Points on a hilly landscape, in no order, each with its height.
A ball rolls from a point to the lowest of its 3 nearest points, and stops where none of them is lower. Distance is the straight distance between rows; heights are no part of it.
(304): 6,-21,-11,25,21,1,5,51,22,-12,-4,-31,-18,-17,5,75,2,23,7,9  height 358
(509): 8,-26,-7,17,14,13,-9,58,20,-28,-11,-25,-11,0,-4,78,12,12,2,27  height 494
(449): -12,27,59,11,-45,-2,-4,-24,-4,27,13,27,24,-48,-27,-26,-26,-17,7,-38  height 335
(171): 14,-13,-26,0,11,21,12,5,-12,-7,-22,26,-13,26,4,16,28,4,7,8  height 254
(749): 17,-17,-3,-3,5,22,6,-3,-22,20,-4,27,-12,15,-7,1,37,-7,24,9  height 68
(619): -5,8,34,10,-21,-2,12,-17,-17,16,6,12,8,-19,-14,-4,2,12,29,-8  height 355
(748): 8,-12,-13,25,-1,-2,24,15,-14,-7,-11,-11,-7,-4,6,38,8,16,14,-5  height 464
(256): 18,-2,3,-11,-22,13,6,-11,-17,18,-14,31,-5,0,-15,-9,29,-8,38,1  height 162
(344): -26,27,65,-3,-26,2,-2,-44,-17,31,12,35,21,-44,-18,-29,-5,-23,23,-15  height 413
(332): -25,7,26,-1,3,-22,-4,-32,-15,-3,12,17,20,-4,5,-48,6,-2,-16,-3  height 525
(131): -15,19,43,27,-36,-18,-1,-15,-9,22,14,12,19,-38,-30,-33,-38,-12,-10,-30  height 109
(361): -14,-3,16,4,-11,-2,9,-25,-14,9,9,16,6,-6,-9,-18,16,-2,13,-9  height 423
(882): -3,-5,-32,-9,16,25,-18,24,44,-41,-15,-44,-13,21,27,47,-7,38,-6,26  height 272
(353): -25,36,48,24,-25,-24,-4,-17,-12,30,18,14,35,-28,-28,-43,-53,-32,-16,-12  height 383
(614): 19,-3,-40,-24,35,19,-7,10,-11,4,-9,24,-27,48,9,-1,26,-18,-24,-3  height 221
(230): 19,-11,-20,-10,34,1,-15,-12,-15,9,-17,33,-17,42,1,-27,23,-17,-5,7  height 189
(440): -3,-3,-2,-22,14,-7,-17,-35,-18,3,1,23,13,26,-1,-43,22,-10,-16,21  height 550
(362): -12,2,9,2,-7,-25,16,-17,-14,3,10,-5,6,-12,6,-23,3,6,-11,-5  height 523
(454): 8,-21,-28,10,20,-4,-13,33,13,-26,1,-47,-2,13,19,37,17,14,9,7  height 397
(296): -17,26,17,7,-7,-20,0,-20,9,11,19,-19,18,-12,3,-35,-24,3,-22,-27  height 382
(78): -4,-14,-9,2,1,-11,3,5,-15,-1,1,-11,5,-2,0,-4,2,8,13,1  height 604
(73): 4,0,3,30,-14,-35,14,-7,11,11,36,-21,4,-38,-19,-4,-47,3,-16,-20  height 664
(661): 41,-17,-17,-14,4,63,8,51,2,-5,-22,17,-30,21,2,82,33,-29,16,2  height 827
(457): 30,-15,-16,-8,4,46,-3,26,2,-5,-25,13,-16,18,-4,49,29,2,38,-5  height 587
(108): 14,-25,-25,4,19,7,-10,45,28,-30,2,-50,-12,-9,17,65,10,27,-7,19  height 411
(391): 17,-18,-29,3,0,22,4,47,-7,-13,-29,4,-13,7,6,49,20,-2,16,23  height 725
(365): 20,-19,-23,-1,6,18,20,31,-16,-7,-32,1,-7,21,14,29,15,-3,12,16  height 518
(297): 14,-25,-9,15,8,10,9,42,6,-17,-26,-22,-5,-12,8,53,20,17,27,0  height 519
(745): 12,-5,15,-11,-14,11,5,-27,-18,30,-6,38,3,-4,-19,-14,28,-15,26,3  height 203
(198): 32,-22,-19,-10,20,33,-4,66,6,-19,-17,16,-22,35,2,58,26,-10,-12,7  height 612
(874): -6,1,-24,20,12,-33,-2,11,7,-5,13,-44,-5,-21,16,6,-25,25,-5,-18  height 241
(224): 12,-15,-6,3,-6,7,20,11,-2,9,-27,-3,-16,-22,1,32,11,5,43,-3  height 453
(259): -9,0,7,-25,4,-6,-12,-29,-4,0,5,7,11,17,6,-47,11,-9,-7,9  height 545
(712): 28,-10,-18,-4,3,18,8,9,-15,2,-22,21,-9,16,0,23,28,3,25,2  height 304
(484): -41,36,31,-12,-7,-19,-1,-35,-4,4,7,10,29,-9,11,-60,-18,-13,-17,12  height 351
(310): 2,19,-35,-4,16,1,-7,15,41,-18,1,-39,-31,2,29,33,-39,41,-12,17  height 205
(539): -5,12,43,-23,-20,20,-11,-38,-4,32,-4,31,12,-33,-10,-21,13,-11,37,-4  height 342
(84): -18,37,26,11,-22,-22,-9,-32,19,6,20,-6,36,-19,-20,-63,-59,-24,-33,-8  height 166
(814): -32,17,42,-23,4,-20,-12,-34,-23,9,4,35,30,-10,-11,-65,-7,-27,-2,19  height 246
(318): -1,2,-34,-19,17,4,-7,-9,10,-21,-9,-29,-9,29,29,-16,4,16,-2,7  height 163
(239): -16,13,-20,-7,-15,-16,1,-12,9,-8,10,-27,-5,8,18,-17,-30,24,-18,-8  height 161
(772): -14,20,22,24,-24,-35,-7,-14,18,17,29,4,30,-15,-41,-38,-52,-20,-28,-29  height 430
(888): 0,5,-27,12,11,-7,-5,3,21,-17,6,-47,-9,1,23,8,-21,25,-5,3  height 155
(644): 13,-11,-50,-30,22,27,-14,33,13,-38,-25,-4,-21,54,15,30,16,-1,-23,15  height 233
(124): -20,6,2,-9,-6,-8,6,-28,9,-11,9,-20,2,12,20,-34,-6,19,-14,-7  height 219
(356): -3,35,8,1,-29,-24,-1,-30,33,7,30,-21,-3,-14,7,-51,-52,11,-36,-11  height 522
(370): -7,17,10,33,-28,-16,27,-10,-5,12,8,9,-3,-27,-13,-2,-13,1,18,-23  height 517
(718): 4,-2,2,-8,2,-3,4,-28,-25,12,-1,38,-6,17,-19,-39,27,-11,6,21  height 556
(389): 4,-12,-43,-36,35,24,-21,33,0,-20,-19,18,-22,56,6,22,28,-25,-31,0  height 215
(859): 8,-19,-32,-36,39,35,-6,46,14,-30,-18,26,-36,54,13,49,23,-29,-33,8  height 182
(26): -26,13,59,-5,-18,3,-3,-40,-19,15,9,39,23,-30,-16,-42,0,-20,17,4  height 479
(298): -29,22,48,2,-16,-21,1,-17,-10,12,12,19,28,-27,-14,-41,-21,-19,-19,-10  height 416
(72): -8,21,-12,5,-3,-20,-1,-25,19,0,22,-28,-6,-9,19,-24,-23,8,-16,-14  height 217
(32): 5,-7,28,-6,-21,14,3,-31,-3,24,-6,26,13,-27,-9,-16,14,1,30,-13  height 268
(691): -12,3,-24,2,6,-9,-5,-2,11,-14,-3,-30,-1,1,25,-6,-9,22,-5,-8  height 86
(916): 0,-17,-9,-2,13,-2,10,8,-13,-17,0,-12,-2,13,11,4,23,6,20,0  height 657
(555): -10,-3,18,11,-12,-11,18,-21,-22,13,8,7,-6,-15,0,3,6,10,12,-17  height 433
(292): 11,-15,-28,-23,25,6,-2,7,-3,-3,-12,-1,-10,54,9,-10,30,-3,-6,16  height 234
(781): -12,-6,17,-34,1,-2,-1,-39,-16,12,6,35,18,25,-8,-50,19,-14,-9,17  height 554
(740): 38,-18,-10,-7,-3,40,3,52,9,-27,-25,-6,-11,6,-6,76,29,5,24,8  height 739
(46): -25,17,43,8,-27,-2,2,-31,-11,19,15,20,24,-27,-29,-32,-22,-17,0,-12  height 381
(63): -13,3,50,-14,2,-16,-17,-49,-20,27,3,40,24,-3,-14,-59,11,-21,-16,32  height 92
(797): -5,3,-40,-8,8,21,-17,21,39,-28,-4,-46,-33,9,32,42,-13,25,-2,38  height 237
(860): -5,1,26,-5,-13,12,2,-37,-16,26,0,41,3,-15,-19,-20,12,-9,27,5  height 248
(451): 19,-5,-33,-15,28,36,-1,54,-10,-14,-13,23,-22,49,2,47,27,-13,-9,6  height 393
(12): -5,25,39,47,-39,-25,2,-19,15,22,15,23,37,-39,-63,-31,-51,-19,-20,-24  height 186
(552): -6,12,-8,10,-1,-27,6,-13,14,-3,17,-36,1,-10,11,-6,-24,10,-22,-20  height 250
(554): -26,19,41,-1,-13,-14,1,-41,-11,22,12,32,13,-13,-10,-34,1,-14,-6,8  height 478
(439): -8,7,17,29,-5,-25,12,-7,7,9,22,-7,7,-24,-12,-14,-17,3,-5,-18  height 578
(402): -1,23,0,9,-15,-29,-8,-20,19,8,32,-27,7,-16,-2,-41,-49,-2,-34,-27  height 490
(782): 8,-6,-9,20,23,-16,11,40,8,0,14,-49,-10,-21,8,52,-19,18,7,0  height 204
(299): 7,-22,-13,21,0,-22,8,20,4,0,18,-33,-1,-43,-5,24,-29,21,-8,-16  height 328
(50): 20,-3,-27,-13,24,22,-8,15,-15,2,-13,11,-13,46,1,5,32,-22,-11,6  height 200
(603): 10,-15,-24,-7,29,-8,-20,40,39,-30,10,-59,-14,-12,20,51,-17,38,1,27  height 310
(688): 1,-11,-29,0,9,9,-2,18,16,-32,-7,-30,0,15,28,18,5,13,1,14  height 255
(623): -25,30,47,-4,-17,-23,-12,-24,9,4,14,3,35,-18,-10,-57,-28,-22,-31,3  height 317
(462): 2,-4,-9,-7,1,-11,-5,-21,-17,-7,-4,3,4,20,17,-37,21,-4,-4,3  height 555
(59): 6,-17,-8,26,4,-25,15,10,0,1,13,-26,-6,-33,0,32,-25,19,10,-17  height 356
(489): 30,-6,-14,-8,0,46,0,15,-18,12,-25,29,-13,14,-7,23,36,-5,32,-7  height 446
(113): -7,-8,-12,13,-12,-3,29,17,-10,12,-3,-10,-5,-19,4,35,-5,9,22,-14  height 403
(383): 15,-18,-17,-2,8,14,-2,2,-26,-3,-8,22,-6,28,-5,-11,24,2,-4,2  height 152
(601): 15,-23,-26,-1,19,13,-14,52,24,-28,-25,-32,-9,27,19,54,8,18,3,18  height 559

For each start below, name the point where the ball stops.
(108) => (691)
(882) => (691)
(555) => (749)

Call two points neighbours if one is among the 3 nearest of the other. Go from one point of each pair to the other, from neighbour to neighbour, staying as low as possible. Name the highest point that can't be avoided.
(749) and (859) => (614)
(782) and (691) => (299)
(84) and (63) => (484)
(131) and (84) => (353)
